The views of a scene show one set of named points, each view turned or mirrored, and shifted as a whole, with a little noise and some points left out.
In the rows, 128 means zero.

Scene 1
View 1
bap: [125 127 106 126 138  95 148 148  82 114 141 104  88 139 108 143 136 120
 102 141 122 128 114  87 154 104  99]
vir: [126 119 106 131 150 123 162 153  92 127 129 120 107 160  92 154 127 119
 109 119 127 131 136 107 140 160 107]
Sunu: [ 94 119 102 120 133  59 113 158 121 118 108 113 102 172 151 154 114 137
 130 185  97 146 120  80 158  95  85]
tomu: [129 110 127 126 161 130 174 145 112 125 121 133 108 200 113 160 129 139
 129 135 123 143 148 121 111 228 117]
zupan: [127 135  96 135 157 135 177 164 106 137 120 133 117 166  82 154 118 120
 110 103 130 117 141 119 130 161 108]
daku: [111 148  86 130 106  81 141 176 113 128 153 101 123 126  86 111 154 106
  93 170 112 104 135  87 139  46 107]
sazul: [113 118 102 130 143 120 154 160 103 134 122 127 122 160  79 152 127 115
 108 127 120 129 146 106 134 153 111]
vurig: [ 89  76  90 134 131 132 123 162  97 140 121 129 160 162  56 167 138  90
 101 130 115 157 181 114 148 185 128]
Pibob: [139 128  70 133 119 115 150 188 111 123 152 121 136 153 114 118 132  87
 109 149 130 106 140 119 140  74 120]
Badi: [151  99  76 132 139 135 158 178  97 109 148 131 128 180 134 142 117  81
 125 139 142 124 146 137 143 134 129]
tugin: [152 160 112 124 148  93 177 158 115 114 137 109  76 170 156 127 126 140
 128 151 128 101 102  99 126 100  95]
gataz: [144  84  91 118 129  95 128 155  80  93 163 100 101 156 159 141 142  92
 119 179 130 144 120 103 169  97 120]
Sagi: [ 70 139  98 133 136  95 130 163 127 152  91 129 133 154  58 160 116 135
 102 133  96 136 149  86 141 131  87]
pur: [133  86  78 130 125 132 145 176  96 119 156 125 146 167 109 135 142  76
 113 150 133 133 160 131 142 139 139]
Semul: [132 155  73 129 114  85 148 193 135 123 143 116 126 155 139 109 127 102
 120 173 120  93 127 107 132  37 109]
Tunep: [146 132  86 137 138 135 178 175 107 127 144 125 127 165  96 132 131 101
 110 124 137 108 146 126 124 135 123]
Kir: [127 147 121 119 138  68 147 144 106 110 137  95  68 151 147 131 139 149
 120 176 112 118  94  74 144  86  87]
Dufe: [137 103 117 117 133  89 142 145  96 103 153 102  92 171 153 139 151 122
 123 184 118 139 122  99 141 130 112]
mubit: [155 105 101 114 141  78 134 145  74  83 155  96  66 158 194 147 123 110
 131 178 130 136  86  92 176  74 102]
Vil: [119  93  88 125 112  96 125 162  86 111 165 101 126 138 105 135 159  84
 102 176 122 138 139  97 160  90 124]
rara: [124 102  90 129 132 114 140 173 115 120 132 126 135 181 129 147 125 100
 127 158 119 136 150 120 137 141 123]
kozo: [118 139  83 131 126 100 148 178 123 131 131 118 127 158 109 131 125 111
 114 150 117 116 139 105 137  91 106]
Zoli: [108 154  89 131 124  80 139 181 140 135 119 119 123 162 122 129 123 123
 118 165 105 111 130  94 133  73  96]
Nobe: [ 92 139  91 124 123  58 113 163 108 122 121 100 103 132 118 143 125 125
 106 172 100 131 113  67 172  46  80]
Fifi: [180 108 116 127 144 147 197 149  72 103 188 110  94 161 112 123 170  98
 107 136 150 109 134 127 115 175 142]
nedob: [148 119 113 123 129 105 164 151  83 108 173  97  93 140 111 124 167 108
  99 158 133 116 120 100 135 112 121]
View 2
Sagi: [136  86  91  92 154 128 126  94 170  87  89 125 154 133 120 179 117  97
 151  77 128 125 167  86 169 107 116]
Fifi: [ 94 199 145 138 136 155 143 150 162 148  93 150 124 105 108 196 185 131
  77  91 105 141  94 150 132 148  96]
Vil: [105 129 119 138 166 136 150  94 155 119  51 157 137  91 103 153 123 115
 125  48 128  83  87 107 146 156  80]
Tunep: [113 147 138 118 150 144 148 125 170 140 110 137 121 109 117 177 163 124
  80  82 124 112 131 122 141 140  91]
Badi: [ 97 150 148 126 146 143 163 114 140 129 126 129 115 102 120 156 154 127
  95  99 141  91 113 112 139 148  80]
nedob: [112 166 126 146 166 144 124 111 161 138  62 150 134  94  96 167 155 113
 116  66 103 130  90 136 146 143  82]
Kir: [134 152 112 163 182 122  97  73 133 127  67 120 144  98  81 125 137  97
 177  91  96 155 100 132 157 123  76]
kozo: [133 115 128 123 172 128 131  91 163 131 102 131 130 107 108 140 134 101
 124  72 122 106 142 108 153 130  74]
tomu: [ 90 165 112  93 109 127 145 144 132 109 134 111 141 133 113 202 155 136
 123 129 114 164 143 115 129 128 134]
Zoli: [139 100 116 125 183 115 117  73 154 132  99 123 135 105  96 116 124  97
 147  71 112 112 154 106 152 126  73]
vurig: [ 88 107 102  77 117 143 180 129 165  82  92 142 145 127 132 211 119 126
 110  73 151  90 131  80 149 145 128]
vir: [113 143 117 119 144 147 139 117 159 101  99 126 141 124 122 196 151 114
 123 107 127 136 125 114 157 124 107]
tugin: [136 164 130 157 179 129 100  88 139 146 109 113 128 103  91 126 163 106
 142 110  97 155 125 141 150 120  70]
mubit: [108 174 134 187 177 133 126  65 101 120  75 123 127  82  91 110 144 117
 174 106 125 119  53 130 149 146  56]
sazul: [117 128 111 106 146 143 142 116 165 103 102 130 141 124 120 190 145 112
 120  94 129 124 138 105 158 125 111]
bap: [131 139 116 147 176 148 120  90 165 110  56 141 144 104 107 167 143  98
 140  76 121 126 104 120 168 125  86]
Semul: [142 112 138 142 199 120 117  73 161 158  98 131 122  90  92  97 131  98
 122  57 110  93 141 117 148 134  46]
rara: [ 98 129 125 109 141 124 155 109 134 122 118 125 129 109 108 154 130 127
 124  88 131 102 128 101 135 147  93]
gataz: [ 93 158 129 156 162 130 149  88 119 121  69 140 129  85  93 134 133 126
 146  82 128  98  64 119 140 160  72]
zupan: [124 135 125 110 145 151 140 125 167 107 122 122 131 132 130 193 164 117
 105 112 133 133 148 117 158 114 104]
Nobe: [144 100 104 149 196 123 110  53 149 106  51 130 147  99  94 119 108  89
 182  64 126 106 110 103 171 122  68]
daku: [145 104 118 134 194 132 115  80 186 142  52 154 138  95  94 134 128  89
 125  31 108 100 129 117 157 131  68]
View 3
bap: [138 166 153 159 122 115  83 130 149 186 138 126 192 145 104 126 119 129
  90 119 156 140  92 147 129 139 161]
nedob: [137 163 142 149 107 118  82 143 145 163 152 134 195 124  92 104 125 113
  92  79 156 138  84 169 117 131 145]
Dufe: [133 168  99 154 109 140  71 117 138 158 135 149 167 121 115 126 116  99
 101  95 147 135  76 134 112 118 120]
tomu: [145 132  89 154 129 162 145  80 119 170 149 121 122 113 162 131 159 109
 121  78 154 153 125 185 102 120 133]
Kir: [144 183 133 165 115 138  57 106 163 191 140 146 162 137  70 153 125 106
 101 125 155 130  54 115 122 127 153]
sazul: [142 142 129 149 127 135 117 103 130 182 140 109 169 136 156 122 134 139
  94 117 158 147 131 177 105 141 156]
Semul: [154 160 137 129  79 145  11  91 169 178 150 124 204 131  82 122 113 149
  75 148 152 101  78 155  80 159 172]
pur: [144 139 109 131  97 128  79 117 128 140 138 111 203 117 166  85 107 135
  86  97 149 127 131 188  89 139 131]
Vil: [129 162 131 142 110 111  55 145 133 154 121 132 223 138 130 102  98 134
  71 125 146 134  98 148 109 138 131]
Nobe: [135 177 146 155 123 120  35 111 156 201 118 139 199 163 101 147 102 141
  72 178 154 132  76 105 117 145 161]
Sagi: [134 142 138 147 142 142 108  87 126 218 131 121 173 160 157 154 140 163
  77 174 156 160 125 160 102 155 168]
Fifi: [148 148 126 144  98 127 115 139 136 140 168 116 179  98 109  85 141 101
 119  31 158 138 106 206 113 124 141]
zupan: [156 135 131 151 120 139 124  89 144 183 152  92 156 131 149 122 142 136
 114 101 166 138 137 191 110 146 172]
Pibob: [154 152 136 128  86 128  42 110 158 165 147 107 210 123 119 100 108 149
  84 121 154 111 108 175  88 155 162]
kozo: [151 153 129 138 102 138  58  96 151 179 142 119 189 134 120 121 119 147
  84 139 154 124 104 162  90 151 163]
Zoli: [147 155 128 135 102 151  43  80 156 196 144 130 183 141 109 146 125 149
  78 164 154 119  86 146  84 155 164]
mubit: [155 191 110 170  99 119  27 116 173 149 120 127 166 130  86 123  81  92
 113  93 153 108  65  90 138 112 130]
gataz: [146 174 116 155  97 112  33 128 158 142 121 122 195 130 115 104  78 110
  98 104 149 113  87 118 120 124 124]
Badi: [160 143 104 136  92 134  70  98 148 142 141  92 177 114 154  90 104 127
 108  88 156 113 130 175  94 135 143]
Sunu: [136 170 104 158 123 145  49  81 146 189 117 146 159 149 126 158 107 125
  89 161 150 130  77  98 104 129 132]
tugin: [162 166 130 155  99 151  61  87 170 182 161 121 148 123  72 139 137 111
 115  98 160 115  70 147 113 136 166]
rara: [146 141  98 137 106 144  74  93 133 157 133 117 172 122 159 115 118 131
  93 117 149 126 119 163  88 135 133]
daku: [136 163 163 133 102 124  40 130 151 192 146 136 227 144  87 120 120 154
  59 154 150 128  84 159  95 162 168]
View 4
Dufe: [130 152 141 103  98 135 113 154  71 125 117 136 124  98  87 123  95 116
 186 145 115 157 109 155 139 100 144]
bap: [118 147  84 128 111 139 124 142  74 153  90 122 134  98  97 138 129  88
 171 152 100 126 102 157 136 124 131]
tugin: [157 128 108 109 117 116  86 139  78 142 117 148 145 106  90 120 109 107
 199 111  79 110 142 152 145 109 149]
rara: [117 125 137  99  84 157 135 118  79 131 146 121 130 130  89 163  72  86
 167 149 104 142 116 141 133 125 142]
kozo: [115 118  95 110 107 148 129 112  82 131 126 118 131 123  86 155 104  68
 191 123  80 121 116 146 132 133 133]
Zoli: [120 105  90 101 110 147 130 115  74 136 134 122 126 124  83 144 111  70
 203 107  75 125 122 156 134 139 138]
Vil: [ 85 156 113 131  93 150 140 134  88 112  94 109 117 106  79 149 106  73
 179 157 113 155  75 146 127 114 122]
pur: [103 146 143 114  87 165 136 107  96 115 126 117 138 127  85 184  66  75
 162 177 111 136 106 119 127 121 133]
sazul: [131 133 107  95 104 164 144 115  69 169 136 117 147 120 103 166  98  82
 154 175 104 124 121 147 136 149 131]
nedob: [130 173 113 120 116 139 105 136  90 129  86 132 141  91  85 143 113  97
 192 170 104 126 108 134 138 110 128]
tomu: [178 141 155  58  97 166 128 125  62 183 173 140 152 121 108 157  67 122
 155 195 121 137 151 144 147 140 149]
Pibob: [103 130 104 128 103 145 122 103 101 111 107 117 135 126  75 171  93  62
 190 128  79 115 109 127 124 121 132]
Nobe: [ 88 112  65 133 105 126 138 150  56 138 100 113 109 106  88 115 143  74
 192  91  88 145  84 187 130 126 135]
Tunep: [138 142 113 105 108 156 118  99  98 141 125 127 157 121  90 183  82  78
 170 172  87 103 136 118 135 135 134]
vir: [139 141 112  99 103 156 130 127  69 175 130 128 150 114 104 158  97  99
 145 181 105 118 125 145 139 140 138]
Fifi: [160 191 150 106 110 152  90 123 108 138 103 142 167  94  86 168  76 112
 169 216 113 114 131 102 143 106 132]
vurig: [102 139 125  89  83 193 183 110  65 165 150  98 133 133  99 192  79  70
 134 206 128 153  96 141 128 161 125]
Sunu: [109 101 109 103  89 129 141 156  47 142 140 127 104 119  95 111 110  97
 188  90  99 165 103 190 138 119 149]
zupan: [149 127 107  96 107 158 131 104  75 175 140 129 161 126 107 175  91  87
 147 174  93 100 140 137 138 149 139]
Semul: [114 113  83 123 119 132 112 103 102  95 110 119 122 123  67 144 114  52
 237  81  55 118 120 141 128 124 131]
daku: [ 96 136  67 125 123 146 131 117  91 116  86 103 121 108  75 149 138  50
 223 119  80 128  93 151 128 135 120]
Sagi: [120 103  75  84 108 170 172 115  49 184 148 101 126 126 107 156 123  65
 170 145  94 137 115 177 134 177 127]
gataz: [ 99 152 137 138  80 126 113 151  81 110  98 133 122 106  81 132  86 103
 168 135 117 157  86 146 131  84 145]
Badi: [119 134 147 120  82 146 117 110  95 123 130 133 147 132  88 177  59  87
 150 158  99 121 122 118 131 109 146]
View 5
daku: [150 127 155 154 113 104 154  98 137  91 142 128 150 116 178 158 144  89
 153 107  74 131 169 112 138 130 172]
Pibob: [159 111 152 153 142 129 136 104 146 108 146 127 154 141 151 137 140  88
 160 107 104 109 137 107 119 140 143]
Semul: [168 131 156 155 148 121 143  90 133 105 145 134 170 109 174 139 155 107
 175 118 101 147 159 103 134 148 140]
pur: [138 107 134 142 128 136 131 113 176 147 153 133 133 164 116 117 118  73
 142  84 121  81 123 125 105 132 143]
tomu: [ 83 132 127 106 125 154 103 134 210 170 117 120 125 163  59  97 145  82
 133  84  99 112 173 181  81 158 116]
sazul: [106 117 141 123 108 121 111 123 184 126 119 114 133 171 116 136 142  83
 137  88  90 110 155 151  94 155 146]
Kir: [136 152 117  91 140 115 134 111 131 120 151 103 151  94 124 131 155 109
 150 120  57 185 188 138 138 155 167]
kozo: [138 125 149 135 126 118 129 106 160 117 131 127 154 136 152 137 148  98
 158 102  97 130 156 125 116 154 145]
tugin: [138 142 133 112 169 142 118 116 136 113 143 106 157 111 102 120 170 104
 159 123  73 166 183 138 120 159 130]
vir: [ 99 118 126 105 115 132 111 137 181 129 127 101 123 164  85 129 140  78
 128  90  75 114 158 161  96 152 152]
nedob: [135 125 126 128 141 139 141 122 141 112 164 108 128 124  99 129 136  74
 132 108  63 120 162 133 128 117 165]
Nobe: [144 139 128  97 106  78 139  94 134 116 140 111 160 114 182 158 142 113
 157 107  73 174 164 113 142 166 194]
Fifi: [130 109 129 138 163 176 127 139 159 123 163 110 114 147  46 111 135  53
 129 103  75  88 151 149 106 105 132]
rara: [129 124 132 121 127 130 126 106 180 161 140 131 145 152 121 113 128  92
 150  88 120 111 142 133 104 154 137]
Badi: [143 104 133 122 155 146 120 118 170 144 152 120 148 158 103 113 135  87
 155  94 126  99 122 121  98 145 128]
mubit: [164 134  90  62 173 123 133 110 117 143 192  95 159 101 102 118 129 107
 153 122  86 174 138 105 142 157 173]
Sunu: [126 156 113  81 110  92 130  93 159 160 138 122 164 112 153 123 140 123
 158 102  98 179 171 132 131 182 167]
bap: [130 123 129 112 120 111 126 119 143 104 146  99 137 140 127 153 143  88
 136 105  58 139 156 132 124 142 180]
Vil: [150 114 124 121 111 111 152 103 148 131 168 124 136 135 143 137 110  80
 136  91  89 112 131 110 134 125 190]
Dufe: [130 146 105  92 136 130 140 111 155 157 168 121 137 113  98 106 123  90
 139 104  83 145 164 138 128 138 159]
vurig: [ 94 104 134 121  73 110 121 117 212 159 120 131 120 199 130 131 110  73
 122  60 115  72 126 147  88 148 163]
Zoli: [139 143 151 134 120 106 133  95 154 120 125 132 164 123 170 136 159 113
 166 108  96 153 174 125 122 168 141]
gataz: [154 127 100  91 145 122 144 109 140 152 186 113 145 119 114 116 114  89
 145 103 100 137 129 107 136 136 177]
zupan: [105 108 149 128 127 138  99 135 184 114 108 105 140 180 100 136 157  85
 141  91  89 106 152 155  88 159 126]
Tunep: [129 105 157 152 142 149 118 124 169 110 130 119 140 162 110 133 149  76
 148  97  95  97 145 136  99 141 127]

Which points are out of place in each view (at most two, in the order of its rows)? Write none if all are in place.
view 1 -> bap
view 2 -> Tunep
view 3 -> gataz
view 4 -> Zoli, Semul
view 5 -> vir

Scene 2
View 1
vin: [171 127 138 104 113 103 110 142 131 135 172 140 130  52 120  90 131 130
 175 145  71 130 167 148 136 121 165]
Liba: [149 153 150 135 117 118 130 158 101 158 161 167 156  79 112  96 108 123
 158 171 118 134 140 124 101 122 188]
zila: [176 106 156  91 106  72  91 176 106 128 147 156 136  34 106  83 138 133
 148 127 105 105 159 139 135 110 166]
Kepub: [163 100 140  93 148  54 130 139 109 135 180 188 173  93 168 104 131  67
 137 143 152 142 145 194 114  69 132]
puvor: [172 117 117  93 132  77 123 124  96 133 155 161 167  70 146  97 125  74
 142 153 140 132 138 183  93  99 117]
tuv: [179 158 118 137  61 122 116 155 129 148 188 126 132  87  95  56 100 174
 131 123  88 101 168  95 112 158 166]
Zopil: [155  95 124 114 111  90 105 154 164 103 193 126 132 104 143  83 133 137
 148  97  67 127 180 124 159 131 158]
kar: [150 116 137 108 118  92 114 166  93 131 135 153 161  75 121  86 126 109
 135 149 140 114 146 125 105 131 155]
duniv: [117 150 115 157 114 160 138 152 122 132 154 112 161 133 118  79 103 138
 143 158 110 122 146  71  99 189 175]
fefed: [124  90 136  87 163  99 107 153  88 122 101 140 169  58 134 110 144  67
 166 177 131 135 129 146 103 131 147]
lur: [174 146 161 124 114  87 137 150 118 159 197 186 156  80 131  99 116 113
 158 153 115 143 153 159 121  85 179]
Fud: [196 134 114  97 100  86 109 130  92 141 162 155 153  47 114  71 117 107
 133 142 129 106 152 167  95 115 121]
lipeb: [ 98 114 139 138 124 128 127 181 104 127 126 138 165 116 121  85 120 128
 135 154 139 116 142  69 105 169 186]
sudam: [146 150 122 122 153 125 151 104 108 151 166 156 172 100 149 111 110  69
 177 198 118 164 130 174  79 117 151]
Feke: [129 114 110 125 119 106 133 153 112 124 150 135 172 125 140  81 115 103
 119 140 150 118 146 106  99 152 137]
Fazet: [ 76  72 152 117 163 113 109 186 117  99 100 123 168 115 143 109 150 101
 158 155 121 130 138  85 134 157 186]
View 2
Fud: [ 89 166  69 199 133 169 138  97 110 149  97 125 136 125 146 123 164 158
 131 141 100 112 184 162 176 147 148]
sudam: [139 128  98 114 111 177 123 124 160 151 113 123 122 117 200 142 130 151
 153 109 125 138 190 120 143 114 124]
zila: [ 93 165  53 236 143 126 180 119 129 140 124 108 139 116  98  91 136 130
 142 108  90 104 195 144 171 126 153]
Feke: [130 151  83 165 155 140 148 105 121 135 165 133 136 126 147 143 147 111
 161 123 122 138 181 135 105 134 131]
fefed: [123 159  62 157 127 136 157 130 178 166 112 112  99  85 130  89 134 109
 151 117 102 157 185 157 117 138 114]
Zopil: [126 141  98 232 130 115 176 110  92 137 154 118 138 155 135 120 134 118
 169  72 105 126 210  92 161 126 158]
puvor: [125 151  80 164 111 177 136  98 138 167  89 113 110 128 148 104 157 144
 132 131 112 125 185 162 157 157 128]
Kepub: [175 128  89 157 109 196 145 103 146 168 100  99 117 140 135  82 161 136
 122 103 134  91 194 153 171 154 119]
kar: [110 164  57 193 152 146 159 109 133 144 140 125 137 114 122 109 149 126
 150 134 111 116 181 161 133 131 135]
vin: [ 99 151  77 222 127 122 167 123 119 144 121 113 136 124 142 122 123 142
 157  87  86 131 204 106 175 118 158]
lur: [138 130  83 185 128 171 161 121 128 135 124 110 159 127 145 122 129 159
 139  96 118  78 206 120 186 103 138]
Fazet: [155 152  72 158 164  92 176 133 168 143 197 128 101  99 111  99 124  60
 182 103 126 172 185 133  48 128 105]
duniv: [104 156  85 174 176 111 149 117 101 106 209 153 157 123 175 183 136 118
 189 133 119 150 179 106  91 109 141]
lipeb: [106 162  73 177 178 109 159 119 125 124 197 144 140 110 137 145 136 100
 176 130 117 148 180 135  84 119 130]
Liba: [111 145  66 168 154 153 159 132 143 119 149 121 160 103 153 146 120 153
 152 123 114  98 191 123 147  94 135]
tuv: [ 74 168  77 237 172 123 158 102  64 106 174 148 179 141 152 175 143 148
 163 128  99 114 191 111 161 114 171]
View 3
vin: [137 150 119 116 144  91 110 174  74 148 127  92 139 157 186 105 159 157
 105 180 165 121 143 161 170 185 127]
Liba: [129 152 120 105 140 124  78 168 114 165 133 132 121 165 153 125 120 181
 141 181 160 158 136 173 145 179 118]
kar: [154 145 151 122 156 139 100 188 137 175 103  94 124 153 168 113 113 171
 118 182 148 137 137 180 154 158 143]
zila: [168 149 132 114 144 121 127 197  94 166 104  79 128 147 198 110 129 176
  96 195 157 139 165 179 177 172 161]
Kepub: [182 180 129 156 154  97 121 200 148 134  97  53  70 121 118 127 165 184
 146 175 146 146  87 166 143 175 146]
Zopil: [111 143 137 114 166 105 104 160  98 153 114  74 141 151 188 105 202 138
  97 191 148 129 140 152 182 190 111]
Fud: [181 179 127 130 124 139 104 186  99 153 114  59  90 178 177 108 109 157
 126 177 166 111 119 185 139 174 139]
fefed: [163 138 151 158 181  92 133 203 136 161  97 120 147 126 148 122 105 187
 128 127 147 109 121 171 146 139 151]
lur: [143 169 104 113 131 103  92 176 106 143 127  91  94 148 144 122 165 188
 141 197 161 163 125 159 154 198 129]
Fazet: [103 102 185 126 217 110 108 175 171 187  85 140 190 120 155 135 140 175
 112 154 125 134 141 157 170 130 130]
lipeb: [ 94 115 175 102 184 156  69 161 159 200 104 140 161 158 157 123 114 168
 122 177 129 148 144 173 155 144 115]
Feke: [118 136 162 126 172 143  76 159 148 169 114 104 134 164 150 122 132 150
 131 161 138 121 108 169 145 155 106]
tuv: [106 153 133  79 132 171  59 143  83 175 133  84 129 205 213 100 139 124
 102 213 160 129 153 180 163 189  96]
sudam: [132 162 105 148 146  84  86 165 127 137 134 124 105 150 107 126 133 178
 166 127 161 114  75 158 120 175 102]
View 4
Kepub: [150 122  71 113 138 110 180 121 171 124 106 132  67 127 143 126 162 161
 148 118 123 133 177 137 146 112 152]
Fazet: [130  81 144 122 189 175 117  96 155  97 176 153 151 118 191 179 159 113
  83 170 145 140 137 125  97 108  92]
Fud: [128 101 132 131 137 132 160 138 114 129 112  92  96 163 132  77 161 121
 171  88 162 100 180 132 131  91 140]
puvor: [127  98  87 119 141 120 166 131 154 130 111 107  86 149 147 111 184 132
 158  96 145 119 175 132 134  91 141]
duniv: [114  96 194 193 142 172  95 120  89 124 148 120 135 133 172 159 151 123
  84  94 178  96 142 168  96 111  71]
Liba: [134 109 160 148 142 184 126 121 122 146 142 121 101 148 151 130 156 146
 134 129 158  78 191 170 111 116 132]
tuv: [131 131 222 176 131 169 133 134  60 112 121 102 129 153 130  78 130 120
 127  98 197  88 145 161 111 114 108]
kar: [133  88 145 127 154 150 144 120 124 113 146 117 124 144 155 120 147 120
 143 122 149 112 176 124 118  99 130]
fefed: [116  68  98  95 179 165 139 112 180 125 150 119 119 147 177 139 192 112
 138 135 140 123 168 128 113  86 124]
vin: [132 135 167 116 158 181 149 121 138 124 107 113 110 158 129  83 174 128
 136 142 189 107 128 157 119 111 120]
Zopil: [148 150 177 133 155 162 157 116 128  96 106 129 117 143 133  94 157 134
 108 143 183 129 104 152 118 127 106]
lipeb: [127  82 182 161 160 174 112 115 108 106 174 136 144 126 181 166 132 121
  97 133 151 109 165 135  96 109  95]
lur: [152 142 135 136 131 166 160 125 142 139 115 128  75 143 128 108 155 169
 142 135 151  90 178 172 131 129 148]
sudam: [128 111 101 149 128 156 138 124 167 164 112 122  69 146 149 145 198 163
 134 108 153  82 171 190 121 107 129]
zila: [145 116 165  96 167 172 164 123 125 102 133 112 120 156 134  71 144 115
 161 153 163 113 169 123 123 110 146]
Feke: [125  93 146 159 143 138 131 123 120 115 142 125 120 126 168 150 154 131
 107 105 157 115 154 142 111 104  98]
View 5
Zopil: [ 91  91 134 170 179  61 107 112 142  64  97 145 129 164  88  92 141 164
 102  86 139 165 155  64 107 135 162]
tuv: [ 74  81 105 163 198  18 106 102 135 110  77 144 146 147  67 117 135 141
  64  19 121 163 102  75 125 152 124]
duniv: [ 91  76 103 166 186  56  85 115 155  87  60 144 111 101  96 150 149 107
  55  79  81 130 123 119 155 147 128]
Fud: [ 98 131  74 155 139  79 117 115 144 133 135 205 161 158  59 114 117 162
 100  72 147 179  83  79 139 132 134]
Fazet: [ 79  84  88 180 147 111 128 119 177  62  69 140 149 112 118 139 151 134
 112 171  63 148 181 115 116 138 158]
sudam: [163 128  98 137 151 126  69 115 126  99 140 194 101 130  86 132 149 123
 102 141 141 141 111 107 169 106 127]
lur: [147 124  96 161 186  86  96 112 103  98 133 149 152 171  86 100 146 142
 122 108 165 163 108  81 121 124 116]
zila: [ 76  99  77 172 156  69 137 105 134 112 112 180 197 167  66  99 132 168
 128  98 125 188 131  61  95 139 143]
kar: [ 93 117  73 172 147  90 130 112 156 111 107 169 169 136  85 130 128 143
 105 113 113 169 108 102 124 141 127]
puvor: [123 151  79 157 122 115 112 126 151 114 152 208 138 149  78 116 117 161
 118 116 156 172  97  89 149 115 147]
Feke: [ 99 114  92 167 151  87 111 125 164  90  93 153 123 121 101 137 135 137
  84 108 109 150 118 112 148 136 134]
lipeb: [ 77  88  74 181 171  80 118 114 163  94  64 130 147 103 110 151 150 115
  86 127  74 144 130 121 125 148 123]
fefed: [105 119  70 150 102 135 110 115 161 114 130 230 152 133  73 130 130 146
 126 157 105 168 137  87 143 116 162]
View 6
vin: [ 74  82 158 135 176  69 103 162 160 109 144 128 112 147 208 153 125 100
 139 146 110 141 118 106 147 104 119]
Fazet: [132 151 137  94 175  16 101 128 125 120 211 189 108 160 228 109 163 114
 159 141 137 113 162 140 137 131  56]
zila: [ 84  80 175 101 147  46 108 159 121  97 147 108 134 125 230 145 102  99
 155 137 115 129 126 131 158 118 140]
sudam: [ 96 145 118 153 167  63 153 166 181 146 154 181  79 134 116 118 131  87
 130  91 118 134  89 108 143 110 108]
kar: [ 98 115 166  92 141  38 121 152 109 106 143 145 141 116 187 100 101 106
 149 116 115 125 119 147 140 119 120]
Fud: [ 72  95 173 112 150  67 121 165 131 109 109 138 146 109 154 114  88 100
 136 111 102 140  90 132 135 108 138]
puvor: [ 77 137 139 115 138  64 138 160 155 128 145 141 134 116 143 106  91  80
 141 106  92 123  77 151 135 118 119]
lur: [109 101 155 122 151  59 139 161 152 133 132 124  91 116 164 152 137  67
 168 132 108 148  95  82 149 127 141]
fefed: [ 86 150 126 114 146  22 137 163 140 122 192 164 114 144 197 105 105 107
 141  96 126 101 121 166 154 113  94]
lipeb: [138 121 168  90 188  22 106 127  99 109 158 194 108 138 195  98 170 129
 156 129 154 144 163 111 128 127  76]
duniv: [120 106 171 113 221  58  93 126 127 113 135 214 111 139 163 102 184 137
 129 135 144 169 150  80 107 109  67]
tuv: [ 93  53 199 108 205  80  75 143 121  98  86 153 136 121 181 132 147 131
 138 153 126 184 133  72 115 103 110]
Kepub: [107 158 131 111 116  62 147 154 157 144 158 122 119 109 147 128 100  42
 169 130  81 115  69 130 136 143 125]
Zopil: [ 92  93 159 124 186  80  77 142 165 124 148 127 125 144 215 162 146  87
 153 185 102 149 123  93 128 120  98]
Feke: [114 135 150 101 179  54 107 131 132 124 155 188 122 131 160 102 142 105
 140 134 123 140 126 117 116 123  76]
Liba: [116  96 163 120 174  43 137 157 130 119 136 164  86 121 167 126 147 104
 155 107 134 149 120  84 155 111 123]

Which points are out of place in each view (at most two, in the order of its rows)? Write none if all are in place.
view 1 -> Zopil, Feke
view 2 -> Fazet, lipeb
view 3 -> none
view 4 -> sudam
view 5 -> fefed
view 6 -> kar
